A landscape with many peaks, sampled at points; each row gives a point and its height.
A climber steps from a point to whichever of its 5 nearest points has the largest rise for the distance, and stops where none of them is higher. Distance is the straight distance between rows; heights are no part of it.
K691:  14 -17 -36  24 -20  29   1   7  16 -23 -21 -33  28 -12 -81 -31 -11 -55 -17 -30   1  22 -38  33 -34 -10  37  11  -8 -59   5   3 -15  26 -56 -17  19  13  16   8  13  22  21  -9  32 -14 -35  32  height 55.8
K745: -17  22  33 -11  18 -11 -17 -27  14  33 -14  32 -35  19  52 -16  26  32 -34  27   1 -10  20 -48  14 -21 -13  -2  23  17 -16  25  23 -17  32  34 -45  -9  15 -16 -20 -23   7  -3   0  18  27 -29  height 14.3
K336: -11  22  22 -32  15 -22  -9  -2 -30  19   4  22 -18  20  33  18   1  14   5  19  -5 -17  25 -20   2 -11 -16  -3   6  30  13   4   4 -27  25  11 -10  -3 -21 -12  -2  13  -2  15 -26  13  18  -5  height 41.4
K831:   4 -24 -10  28  -5  23  33 -17  -2 -16   9  13 -20  -4  -4   4   0  22 -20  11   0  36 -18  33 -17  16  17  16   8 -21 -10  -9   2  14   2 -39  15  -5   2  10  -2 -25   3 -23  19 -23  -5 -16  height 17.3
K721: -31  27  24 -44   8 -14 -33  -2   7  26  -1  11   5  24  -1  -2  -7 -15  17 -22  11 -28   8 -29   9 -25 -22 -12   2  -2  28  -1   3 -12  28  27 -10   5 -16 -16   3  32   7  45 -30  10 -12  15  height 1.1
K346:  24  -5 -30  21   5 -16   8  32 -50 -48  42 -21  26 -23 -27  -7 -29   1  20 -59   1   8   1  57 -34  27   9  17  -5   1  11 -43 -29  33 -44 -30  53  -4 -18  -6  27  18 -41  -8  12 -16  -5  -8  height 35.0
K681:  13   9 -11 -23 -14 -26   3  23 -44   4  15 -15  14 -10   1  37  -6  -4  31  15  11  -8  10   6  15   4 -11 -10 -17  35  22  -2 -17 -17  -8  -7  14  -1 -28   0   5  17 -10   3 -19   2  26  21  height 19.6
K694: -35  18  52 -18  34 -19 -31   5  -1   7  11  49 -14  44  30 -25 -29  27  17 -40 -17 -30  30   4 -23  -2 -11  -1  24  -4  11 -27   1 -11  50  13   4  21 -29 -12  10  22 -15  51 -25  10 -39 -19  height 80.3
K69:  22 -21   3   9  -8   5  23 -17   8   6 -11  -5 -24 -27  30  34  23  24  -8  75  -6  19  -1 -13  25  -2 -10  -1  -4  43 -19  25  11  -6   4  -8 -27 -24  15  17 -16 -36  10 -33  12   6  35  -7  height 30.8
K601:  -6  24  37  -2  28 -11 -20 -28  16  33 -30  27 -40  11  71 -16  34  50 -44  33   0 -16  27 -47  12 -36 -24  10  27  29 -26  28  20 -19  28  46 -62 -23  28 -15 -18 -36   0 -14  21  27  39 -54  height 19.1
K286:  52   5 -57  15 -14 -36   1  57 -56 -44  26 -57  60 -46 -28  16 -28  -7  55 -42  22 -21  11  41   4  27 -11   3 -21  37  20 -35 -48  23 -81 -22  46  -5  -9 -17  28   9 -52 -16   3   7  28  10  height 54.0
K251:  32  31 -13 -20  -6 -28 -23  58 -34 -11  31 -57  58 -23  -6  18 -34 -28  56 -44   4 -40  19  30  15   4 -26  -9 -34  45  43 -36 -40  -1 -18  15  34   2 -45 -17  25  49 -50   7 -14  27   5  17  height 17.2
K12:  31 -38 -19  13 -23   1  20  -5  14   2 -15 -34 -12 -40   6  45  21  -2   6  92   3  15  -5 -19  30   1  -1  -4 -22  52 -13  34   5   4 -14 -19 -20 -27  18  21 -15 -38  25 -36  15   7  38  20  height 24.9
K154:  10 -11 -21  -6 -22   4  12  -3  13  19 -13 -25  -1 -13 -13  24  23 -16  -4  50   4  16 -11 -25  20  -4   1  -8 -20  20  -2  23  11  -4   4   1 -12 -11  11   8 -16 -15  30 -14  -1   7  23  38  height 17.1
K579:  34  -9 -52  -1 -33  -6   3  24   0  -1 -10 -62  28 -16 -59  26   7 -44  13  23  21   8 -28   7  10  -6  15  -4 -37   5  13  10 -18  10 -47  -6  23  -3   8  -3  -6   7  22 -21  12   2  10  63  height 17.5
K439:   1  37  13 -53  13 -37 -28  29 -33  17   9 -17  22  11   6  26 -11 -15  40 -12   1 -43  32  -4  12 -12 -32  -7 -19  44  43 -14 -17 -21  22  23   8  -2 -40 -17  13  51 -15  37 -33  28   4  14  height 56.6
K923: -18 -21   4  24  -1  35   6  -6  13 -20  -2  20   2  11 -44 -32  -9 -25 -14 -54 -12  18 -18  26 -29  11  21   6   9 -67  -9  -5  -3  24  -6 -18  12  29   1  17  11  12   3  12   2 -37 -44  -5  height 42.9
K143:  21 -12   2   1   4  -1   3 -17  30  22 -27 -14 -22 -26  37  27  38  18 -25  79  -7  10   9 -48  32 -16 -17  -3  -4  52 -32  37  24 -14  12  32 -49 -36  29  17 -25 -36  18 -31  22  25  36  -8  height 37.9
K256:  14   7 -21 -30 -15 -12 -10   3   1  30 -12 -36   4  -2 -13  28  36 -31   3  43  15  -3  -6 -45  33 -16  -4 -13 -25  31  11  34   8  -7   5  29 -19 -15  11  -4 -25   1  37   3 -15  14  19  49  height 14.6
K329:  -4  34  39 -28  32 -39 -21   7 -47  13   2  39 -41  36  59  15  -1  43  10  27 -20 -34  44 -15 -10 -12 -22   7  17  48   5  -1  -2 -39  39   8 -22  -5 -26 -23   0   2 -14  16 -26  24  24 -27  height 25.4
K666: -24  -9   5   4  -9  34   3 -17  38   0 -15  13   1  15 -28 -29  -6 -31 -12 -26  -6  12 -23  -2  -8   3  20  -3   7 -61  -8   5  13   9   5  -6  -2  25  14  14   2   4  22  12  -1 -21 -38   5  height 32.5
K693:  -8  -1  -4 -12 -11  11   5 -23  28  22 -18  -6 -12   3  -1   2  16 -17 -19  25   3  12 -12 -33  16 -10   1  -6  -9  -4  -7  20  21  -9  19  14 -11  -1  17   6 -19  -7  34  -2  -1   4   9  25  height 19.2
K657:   0   2  15   0   1   0  12 -26  23  25 -13   6 -23  -5  39  15  27  23 -28  55  -5  16   6 -32  18 -15  -9  -1   9  24 -15  30  23 -15  19  21 -33 -17  19   3 -24 -33  16 -19  10  10  28 -14  height 33.5
K726:   5   7  -6   4   0  -8  -4  26 -27 -26  36 -18  29 -11 -25  -9 -32 -14  18 -61  -3  -3  -3  39 -22  10  -3   4  -7  -7  18 -36 -21  17 -15  -9  38   8 -30  -2  24  38 -33   1   3  -8 -23   8  height 26.9
K319: -19  -8  22  16   7  24  15 -31  18   9   2  32 -27  18  28  -3   6  31 -24  10  -5  15  -8  -3  -1   4   6   3  17 -21 -16   5  18  -6  27  -4  -7   0   8   3 -12 -26   6 -10   7 -12  -4 -25  height 12.5
K969: -25   3  31  37  26  24 -10 -39  79  30 -43  33 -24  22  68 -48  32  55 -58   3  -8  -6   9 -31  24 -14   3  -2  51 -30 -51  17  41 -16  27  48 -53   0  55   0 -27 -54   5 -16  34  26   5 -65  height 18.3
K619:   8  -3 -21 -20 -21  -1  -4 -11  31  29 -23 -34  -1  -7  -8  17  33 -28 -11  52   7   3 -12 -48  26 -10   8 -10 -23  19   0  31  19  -9  11  31 -17  -9  26   2 -25  -7  46  -5   0  17   9  50  height 16.1
K373: -21  -2  16  12   6  15 -12  12   8 -21  19   6  23   3 -36 -30 -28 -23   8 -78 -16   0 -11  38 -36   5   4   3   5 -45   8 -19 -15  25  -5  -4  28  24 -15  10  23  40 -23  21  -7 -24 -55  -3  height 40.1
K907:  30   5 -29   2 -13 -28   9  45 -58 -28  28 -31  33 -24 -15  28 -24  -4  44 -22  17  -6  10  34   7  18  -4  -3 -20  28  26 -21 -34   6 -38 -18  40  -1 -24  -5  22  15 -28 -11  -7  -6  21  15  height 39.5
K576:  12 -23 -23  24   0 -15  23  19 -53 -38  33   6  -3 -16  -3  21 -20  33  21  -9   7  20   9  54 -21  33  16  16   2  13   2 -32 -23  18 -26 -48  36 -11 -18   6  18  -7 -27 -17   9 -24   4 -19  height 37.0
K947: -19  17   7 -34   1  -9 -19 -25  19  39 -20   7  -4  10   8  -4  20 -12 -11  16  15 -12   5 -55  17 -24  -9 -13   5   5   1  21  23  -9  25  39 -28  -6  14 -10 -18  -2  23  24 -19  14   5  19  height 13.5
K382:  31  16 -40 -12 -26 -19  -2  44 -26  -9  19 -58  50 -25 -40  23 -12 -33  31 -22  20  -7 -12  25  12  -3  -8  -6 -29  16  30  -7 -32   5 -47   1  32  -3 -24 -13  12  28 -17  -5  -5   0  14  39  height 34.6
K646:  10  29   1 -46   5 -32 -18  15 -41  32  -3 -12   2   4   6  36  24 -14  26  34  11 -27  21 -34  28 -18 -27 -15 -23  52  20  21  -5 -24   9  20 -15 -12 -18 -11  -7  22   8  20 -35  18  31  21  height 79.3
K7:  -1  -5   1  -2  -3  -9  19   9 -39  -9  25  15 -13  -1  17  26 -15  25  13   5  -2  13  11  20  -8  15   1   3   3  18   3 -10 -10 -11   8 -26  22  -5 -24   2   4  -1 -12  -7  -7 -11  11  -9  height 23.5
K749: -24  -5  24   5  12  11   4  -3   1  -5  17  36 -11  24  -1 -17 -19   8   1 -42 -11   8  -2  21 -22  12   7   4  14 -37  -1 -16   6   8  24  -9  14  23 -20   2  11  13 -10  19 -12 -23 -35 -12  height 39.8
K201:  25 -23 -41   7 -29   9  18   0  13  -7 -17 -43   6 -17 -36  24  11 -31  -5  45  14  22 -30  -2  12   5  24   0 -32   6  -2  15  -6   7 -24 -19   7 -14  17  11 -11 -14  32 -26  19  -3  11  48  height 21.4
K669:   9  27  23 -38  25 -45 -13  19 -66  13  -6  21 -25  16  40  28  14  21  25  49 -10 -40  45 -22   7 -14 -31  -1  -3  70   8   5  -5 -37  18  -1 -27  -3 -26 -11   5  13  -7  17 -40  24  43 -20  height 37.6
K454: -24 -14  16  20   8  40  16 -30  33   4  -5  36 -17  27  -4 -29   5  10 -25 -22 -14  14 -17   7  -7  14  22  -2  17 -62 -24   3  18   1  20 -12  -7  23  16  10  -9 -17  14   6   2 -20 -31 -23  height 21.3
K466:  12 -22 -10  30  18  -7   9  32 -46 -49  47   7  -5  -2  -9 -11 -27  27  13 -54  -7  15  13  69 -45  43  22  28   0  -4  -3 -50 -18  29 -15 -37  52   0 -28   1  29   4 -42  -9  10 -25 -25 -20  height 34.7
K448:   9  -4 -27  20 -13  22  -4  13  -1 -27   0 -28  29 -14 -72 -22 -21 -41 -10 -50   2  19 -30  40 -37  -2  19  15  -4 -47   7 -13 -20  31 -55 -17  30  10  -2   7  22  29 -12  -6  24 -17 -28  23  height 61.3
K283: -22   0   3 -14  -9   7 -17 -36  58  30 -33   5  -7   9  16 -25  28 -13 -33  24   7  -3  -5 -67  24 -18  12 -18   7 -11 -16  30  39 -12  26  45 -40  -4  38  -4 -24 -23  33   9   4  23  -6  10  height 10.3
K315: -38   7  15 -19  -4  10 -26 -34  55  24 -28  23 -10  18   2 -37  16 -13 -17  -8   5 -16  -6 -59  18 -16   5 -24  21 -30  -8  12  34  -5  27  31 -38  15  33  -7 -15 -16  33  35 -19   7 -16   0  height 9.5
K367:  -7  -9   3  13  -3  21  16  -9   1 -10   7  15 -10  11 -16  -6  -8  -4 -13 -19  -2  23 -17  21 -17   8  15   6   6 -34  -1  -5   1  12   4 -20  21   9  -3  12   6   0   4   2   4 -25 -17  -3  height 27.8
K208:  37  17 -39   7 -17 -20  -2  45 -38 -26  31 -52  52 -31 -35   6 -31 -24  40 -51  17 -12  -7  38  -6   6 -11   1 -17  13  23 -32 -37  15 -57  -4  45  -3 -20 -19  27  30 -46 -14   9   2   6  18  height 50.7
K399:  -4 -21  -2  17 -11  42  15 -36  64   5 -24   2 -12  -1  10 -15  14  -9 -41  31  -9  20 -21 -25   7   8  19   1   2 -28 -22  16  24  -9  17   3 -15  -2  34  14 -20 -29  35 -14  28   5 -11   4  height 17.6
K594:   8  23  -1 -36   2 -36 -11  35 -52  -1  19 -12  16  -3  16  34 -14   3  41   3  -6 -28  26  10   6   2 -19  -6 -19  45  29 -16 -24 -24   7  -2  18   3 -37  -5  13  36 -20  16 -27  15  17   7  height 38.2
K692:   0  14   7  13  12   2 -16  27   0 -30  38 -13  35  -8 -28 -31 -42 -20  25 -89 -15 -13  -3  47 -44   6  -6   5  -8 -17  22 -40 -22  31  -8   0  40  12 -30   2  29  46 -44  16  -1  -7 -45  -1  height 25.5
K38: -25  17  25 -23  18 -12 -16   8 -13  -1  22  18   5  21  12  -3 -30  10  19 -35  -7 -14  19  10 -19   4 -15  -1   1  -2  24 -23  -5 -12  32   3  18  10 -35  -6  14  36 -18  34 -20   5 -26  -1  height 54.8
K927: -24  21  36 -19  16 -17 -10  -7 -10  13   6  41 -19  32  29  -3  -9  26   1  -6  -3 -10  15  -9 -10  -6  -6  -1  15  -3   7  -8  10 -19  38   7  -5  10 -18 -11   0   9  -6  24 -16   2  -8 -14  height 47.0
K560: -37   5  36  -2  17   3 -19  10  18  -6  12  30   9  20 -10 -28 -32  -7  21 -68 -15 -16   1  12 -22   3  -8  -8  13 -37  16 -19  -1   9  22   8   8  30 -18   3  20  36 -18  44 -23 -17 -55 -12  height 46.8
K200: -14 -11  -3   4 -15  22  12 -21  27   6 -10   2  -2   7 -17  -8   2 -19 -16   3   0  20 -20 -11   0  -1  15  -6  -2 -31  -5   9  14   1  14   0  -2  11  15   8  -5  -7  27   1   7 -13 -11  13  height 25.2
K461:  10 -28   1  21  -8  21  31 -26  33  -2 -10  -1 -27 -19  22  26  12  20 -28  61 -10  34 -14   1  16   6   5   4  -1  10 -23  18  20  -3   5 -14 -19 -24  25  21 -21 -46  21 -35  28   4  13 -13  height 24.6
K861: -34  16  52  -5  30  -9 -16  -9   4  13   6  66 -33  50  43 -29 -10  48  -3 -23 -10 -22  20  -5 -15  -5  -5   5  32 -17  -8 -10  19 -15  49   8  -8  19 -14 -19   0  -7 -13  30 -14  -3 -24 -32  height 60.4
K443:   3 -26 -18  20 -12  35  26 -20  20  -8  -7  -2  -8  -5 -17   1   2  -7 -27  20  -1  34 -26  16  -8  12  24  11  -2 -28 -13   6   7  11  -4 -27   7  -6  18  18  -3 -16  22 -17  26 -15  -3   7  height 23.0
K87: -54  11  46 -13  24  -5 -34  -9  29  12   0  45 -10  38   4 -36 -14   7  18 -46   2 -33  12 -21  -5  -9 -12 -17  29 -36   8 -11  15  -5  36  19 -19  25  -3  -9   6  19  -3  62 -33  -1 -46 -18  height 61.7
K684: -12 -35  -3  28  -7  60  14 -25  51 -18 -30  15  -5   9 -41 -40   6 -33 -33 -17 -17  13 -29  11 -18  21  39   9  -2 -75 -26   3  15  12  -6 -24  -7  23  38  23   0 -10  34   0  24 -26 -50  -6  height 25.1
K809:   5   8 -16 -17 -15 -16   5  17 -25  -2  20 -16  14  -6 -14  21 -12 -15  18  -7  12   4  -4   7   6   1  -7  -7 -13   9  19  -7 -18   1  -8  -4  21   0 -20   1   9  22  -9   2 -10  -5   4  22  height 17.4
K193:  23 -36 -27  18 -22  -4  29   9 -30 -11   0 -10  -8 -37   7  48   3  15  24  57  11  12  -1  14  20  16  -2  -3 -18  46  -3  16 -13   9 -30 -44  -4 -14   3  16  -6 -30   6 -26   1  -6  43   0  height 19.0
K595:  -6  12  26   1  18  -6 -16 -30  44  34 -34   7 -26  -1  58 -12  36  32 -50  45  -2  -4  21 -53  21 -31 -16   2  24  25 -32  34  28 -19  26  53 -64 -21  40  -2 -23 -38  10 -19  28  33  32 -39  height 33.2
K889:  -9 -22  16  32  10  44  21 -46  76  11 -26  17 -23   4  38 -19  20  26 -50  29 -21  22  -9 -13  13   4  10   1  20 -27 -37  12  38  -7  27  12 -25  -6  36  21 -29 -42  22 -24  34  12  -8 -40  height 20.8
K436:  -6  13  -2 -29 -13  -6  -9  -4   1  24  -5 -14   9   6 -11  20   7 -21   0  10  10  -2  -6 -27  14 -18  -6 -12 -11   2  17  12   7  -6  11  15  -2  -2  -3  -2  -7  14  18  16 -17   4   4  34  height 11.7
K716:   3  -4  -6  -8 -17   1  10  -4  -7   5   3 -11   4  -8  -9  26   4 -10   0  20   7  14  -9  -3   9  -1   4  -8 -11   6  10  11  -3  -3   5  -8   9  -5  -7   3  -3  -1  16  -5  -3  -7  15  24  height 9.8
K412:  -3 -11  20  27  15  22   6 -39  77  23 -33   4 -22  -3  59 -13  27  41 -53  40 -10  12   5 -31  23 -11  -3   3  23   2 -42  19  38 -18  23  40 -47 -18  43  11 -30 -47  15 -30  42  30  11 -40  height 24.5
K943: -49  11  41  -6  20   4 -32 -36  48  21 -26  58 -20  35  31 -61  17  25 -18 -20   2 -30   6 -42  16 -14  -2 -22  47 -39 -26   4  34  -7  30  30 -42  20  29 -21 -13 -29  10  38 -17   6 -16 -37  height 1.4
K515:  56  29 -46  23  -1 -14  -7  42 -33 -45  39 -67  69 -50 -52 -26 -33 -27  33 -76   9 -26 -11  53 -19   3 -18  11 -16  13  15 -52 -40  37 -92   2  50 -11 -14 -26  29  31 -71 -21  20  19   2  10  height 67.1
K663:  51  13 -64  19 -16 -24  -2  47 -41 -35  18 -59  56 -41 -57   9 -24 -21  33 -35  28  -2  -9  37  -3   8  -4   8 -17   7  13 -23 -41  25 -87 -14  48  -6 -10 -21  19  16 -36 -22  17   2  21  27  height 53.5
K426: -33 -14   7   9   3  31  -4 -42  82  16 -37  19 -11  12  17 -52  22  -6 -34   6  -7  -7 -11 -51  22  -1  21 -19  22 -48 -36  14  46 -11  22  30 -39  12  51   7 -20 -32  31  11   9  13 -18 -11  height 12.6
K895:  -2 -25 -14  24 -12  46  18 -18  33 -16 -17   5   1   4 -36 -19  -2 -24 -31   1  -7  28 -29  17 -21  13  32  14  -2 -54 -13   4   5  15  -6 -28  10  13  25  16   0  -9  30 -13  29 -20 -29   6  height 26.2
K141: -24  -4  31  11  24  -1   0   8 -13 -10  31  38 -11  40  15 -17 -25  29   7 -45 -23  -1  12  35 -35  22  10  10  14 -28  -2 -30   1   1  37  -9  23  23 -31  -4  13  12 -23  19 -11 -20 -49 -26  height 58.4
K60:  21 -26 -33  16 -22  12  27  -4   1 -21  -6 -22   1 -24 -26  22  -2  -8  -4  34  10  36 -25  18  -2   8  19   4 -12  -2   2   4 -11  17 -20 -41  14 -16  12   9   0 -16  20 -27  25 -16  12  22  height 20.7
K777:  34 -12 -57  13 -29  -7   9  27 -19 -28   1 -53  28 -29 -66  15  -9 -28  12   7  25  19 -24  32  -7   3  18   9 -21  -5   7  -5 -28  20 -63 -26  33  -8   8  -2   8   0   3 -23  24  -7  13  41  height 18.8
K280:   0 -15 -15  28  -4  33  -6   9   9 -26 -14  -9  22  -5 -73 -43 -13 -53 -16 -68 -12  14 -29  44 -46  -2  26  16   3 -71  -3  -5 -19  39 -51 -14  18  24   5  16  20  28  -3   3  12 -33 -53   4  height 54.1
K225:  -2  -9 -28  -3 -31  21   1  -6  31   8 -16 -29  15  -3 -38   2   3 -43  -9   8   8  16 -28 -10   1  -7  18   1 -16 -23   8  13   1   3  -9   1   5   5  15   5  -7  10  34  -8   8  -3 -12  44  height 25.0
K718:  26  -9 -27  13  -7 -31  14  39 -68 -36  37 -12  21 -28   1  23 -28  18  43 -20  11   0  18  42 -10  35   5   6 -13  39  12 -32 -34  11 -42 -43  41  -4 -22   2  21   4 -35 -10  -5 -10  22  -5  height 42.8
K763: -14   7  40   3  24   0   8 -15  -8  16   8  52 -37  37  52  -4   2  51  -9   8 -11   1  12  -1  -9   2  -3   8  23  -1 -13  -2  14 -19  38  -4  -6  -1 -13  -7 -14 -21  -9   0  -3  -4   1 -38  height 34.1
K31:  26 -44 -32  32 -14  12  34  -7  -5 -25  -5 -19 -12 -40  -9  34   0   9   3  62  11  27 -17  21  10  13   9   7  -8  26 -10   5  -3  18 -27 -51  -3 -23  19  18  -6 -40  18 -38  27  -8  23  -2  height 18.2
K514: -14 -19 -14  -1 -21  34  -2 -21  51   1 -28 -11  10   8 -39 -25   2 -47 -15  -4  -1  11 -31 -25  -6  -2  29  -9 -13 -53  -6  12  12   3  -6  -1  -5  22  31  11  -6   7  37  10  10  -9 -38  36  height 27.7
K101:  20 -12  -6  -6   6 -38  14  35 -85 -26  13   8  -6 -10  38  44 -18  32  53  20  -9 -24  37  24   3  32  -3  -4 -14  70  15 -17 -27 -19 -11 -36  12   7 -33   7  14   0 -28  -4 -31   8  31 -20  height 13.9
K830:   6  21  12 -30   6 -27  -5   2 -45  20  -1  10 -19   7  33  29  16  11  11  44  -1 -21  26 -29  19 -14 -26  -5  -5  56   9  18   0 -26  17   4 -17 -10 -15  -6  -8   4  -1   7 -29  14  38  -2  height 55.0
K998:  25 -13 -36  -6 -26 -15  15  22 -32  -5   3 -37  17 -26 -23  44   7 -17  27  36  18  14  -8   4  25   9   2  -6 -25  32   9  11 -22   5 -33 -18  14  -9  -4   1   2  -3   8 -15  -5  -7  38  31  height 17.0
K365:  19  16  25 -15  26 -23 -14  -5 -15  29 -28   7 -37 -12  57  16  51  28 -15  76  -9 -18  33 -59  24 -32 -39   7   8  73 -21  52  11 -22   9  35 -69 -34  19   2 -18 -21   3 -20   3  29  58 -35  height 40.0
K288:  13  18   7 -30  14 -26  -7  -2 -33  33 -17  -2 -19  -3  23  25  41   2   4  67  -3 -18  24 -47  27 -23 -32  -6 -11  64   1  42   6 -20   8  22 -41 -22   0  -6 -19  -6  14  -3 -28  18  51   5  height 58.3
K3:   1 -12  -6  32  10  17  -1  17 -17 -41  25   2  13   1 -51 -40 -20 -21 -11 -83 -13  13  -9  58 -50  17  17  19   3 -51  -2 -23 -17  42 -29 -19  40  13 -15  12  25  26 -31  -1   9 -32 -50  -8  height 49.3
K322:  17   0  -3 -14  -4 -30  13  26 -66  -5   9   1  -2 -10  25  47   0  17  41  36   2 -16  27   5  20  12 -16  -5 -16  63  13   1 -18 -13 -11 -27   3  -4 -26   5   1   0 -17  -2 -33   1  45  -5  height 19.3
K751:   8   2  14  -6   2 -11   9  -8 -29  15  -1  14 -28  -8  40  31  20  30   9  58  -4  -2  17 -23  20  -9 -22  -2   0  57  -8  21   3 -22   8  -6 -31 -17  -6   3 -12 -23  -2 -13 -12   4  44 -18  height 40.6
K922:  -4  27  11 -35   6 -26 -20  31 -25   4  24 -13  23   2   1  19 -26 -10  35 -28  -7 -27  20   8   3  -5 -25  -6 -10  26  38 -24 -21 -17  18  11  19   1 -37  -9  21  44 -24  31 -24  16  -4  14  height 42.5
K430:  -3 -22   5  28  16  13  20   4 -24 -31  33  29 -18  16  -8 -12  -9  27  -7 -39  -7  27  -1  67 -38  36  24  26  13 -31 -10 -27  -3  26  10 -38  32   6 -20   1  12  -3 -25 -11   4 -41 -33 -28  height 42.3
K991:  28   8 -35  17 -14 -13  -4  33 -22 -31  22 -44  46 -29 -55  -6 -22 -29  14 -51  14   2 -16  44 -19   2   0   8 -11  -9  18 -24 -32  25 -63  -9  45  -4 -16 -12  27  31 -30 -15  20  -8  -3  25  height 41.2
K817:   3   0 -15   8  -9   3   6  14 -13 -21  18  -8  20  -7 -37   0 -20 -19   3 -38   6  16 -13  34 -23   5  11   9  -4 -24  14 -17 -18  14 -18 -15  29   8 -14   5  17  21 -12  -4   7 -20 -19  12  height 43.9
K810: -22  26  48  -4  32 -15 -12 -23   1  26 -11  56 -46  38  68 -23  20  58 -25  16  -7 -25  24 -28  -4 -18 -16   7  35   8 -17  10  19 -22  35  24 -39  -3   6 -29 -15 -22  -4   4  -2  16  17 -47  height 8.3
K434:  18  28  -9 -40  -9 -29 -14  40 -34  10  14 -40  34 -14 -11  37  -1 -26  43 -13  10 -25   8   0  23  -8 -28 -12 -33  32  36  -9 -27 -10  -6  13  15   0 -36 -11  10  42 -20  17 -29  15  12  32  height 38.0
K936: -32   9  39   3  23   8  -5 -30  19  17  -2  55 -27  36  39 -30   6  35 -15 -13  -5  -5   7 -13  -4  -2   1   1  33 -30 -18   2  21 -10  40  12 -18  15   0  -6 -14 -18   1  16 -10  -5 -17 -33  height 35.5
K333:  10  21  -8   1  -9  -4 -10  30 -11 -20  28 -41  45 -19 -37 -10 -33 -31  23 -65   3  -7 -15  36 -19  -3 -11  -3 -16  -9  29 -30 -29  22 -29   4  41   5 -31  -9  27  49 -37  -1  -3  -1 -17  20  height 25.3
K276: -39  23  41 -16  21  -9 -23 -26  19  26 -12  51 -25  37  38 -34   9  29 -15  -2   2 -21  17 -37   6 -18  -9 -11  33 -13 -12   3  25 -15  36  29 -32   6   7 -23  -7 -15   6  28 -14  15  -4 -25  height 12.7
K628: -36   6  22  -6  -1  11 -14  -3  31  -2   0  19  12  19 -28 -30 -20 -27  12 -59  -5 -10 -10  -3 -10  -7   3 -12   8 -52  14  -6   1   9   9   7   0  28   1   8  14  30  -2  36 -22 -19 -44   0  height 70.1
K453:  -1 -39   9  41   7  62  33 -42  69  -5 -24  21 -22   4  12 -24  14  13 -51  18 -19  26 -18  16   4  20  24  12  13 -51 -38  -2  30   6  22 -16 -15  -2  38  19 -24 -47  31 -30  41  -2 -28 -36  height 17.7
K172:   3  10  11 -23   8 -12 -17 -19  18  37 -26  -7 -18  -9  39   9  46   0 -28  61   6  -6  18 -66  27 -29 -16  -4  -1  45 -15  46  25 -10  22  52 -53 -27  29  -8 -25 -23  24 -10  -2  29  38   0  height 44.7
K483:  17 -14 -32  11 -18   0  21  14 -27 -27  16 -20   9 -22 -27  27 -11  -3  10  10  15  24  -7  31  -7  13  12   7 -10   2  10 -10 -20  15 -33 -37  27  -5  -5   7   9   0  -2 -16  11 -19  18  15  height 27.2
K331: -29   6  20  -6   7  13 -10 -38  42  27 -23  31 -15  20  27 -33  19   9 -28   9   0  -2  -4 -45  10 -14   2  -6  26 -24 -16  19  29  -8  31  28 -33   3  26  -6 -16 -20  20  15  -3   7   3 -12  height 5.7
K173: -26 -13  10  17   3  40  11 -37  59  12 -27  31 -20  15  22 -27  18  11 -37  11  -9  14 -11 -17   7   5  18  -3  20 -45 -29  12  29  -4  24   6 -19   7  31  14 -14 -29  26  -4  16  -3 -16 -22  height 16.7

For each start below, name the point where the climber stops.
K283 => K448
K889 => K646
K969 => K646
K7 => K515
K579 => K515
K201 => K448

Call two points neighbours if one is among the 5 nearest of the other. Go from one point of each pair to the other, from neighbour to neighbour, staying as high as possible. Name the lowest point that can't be avoided.
K628, K646 => K922
K515, K448 => K991
K694, K628 => K87
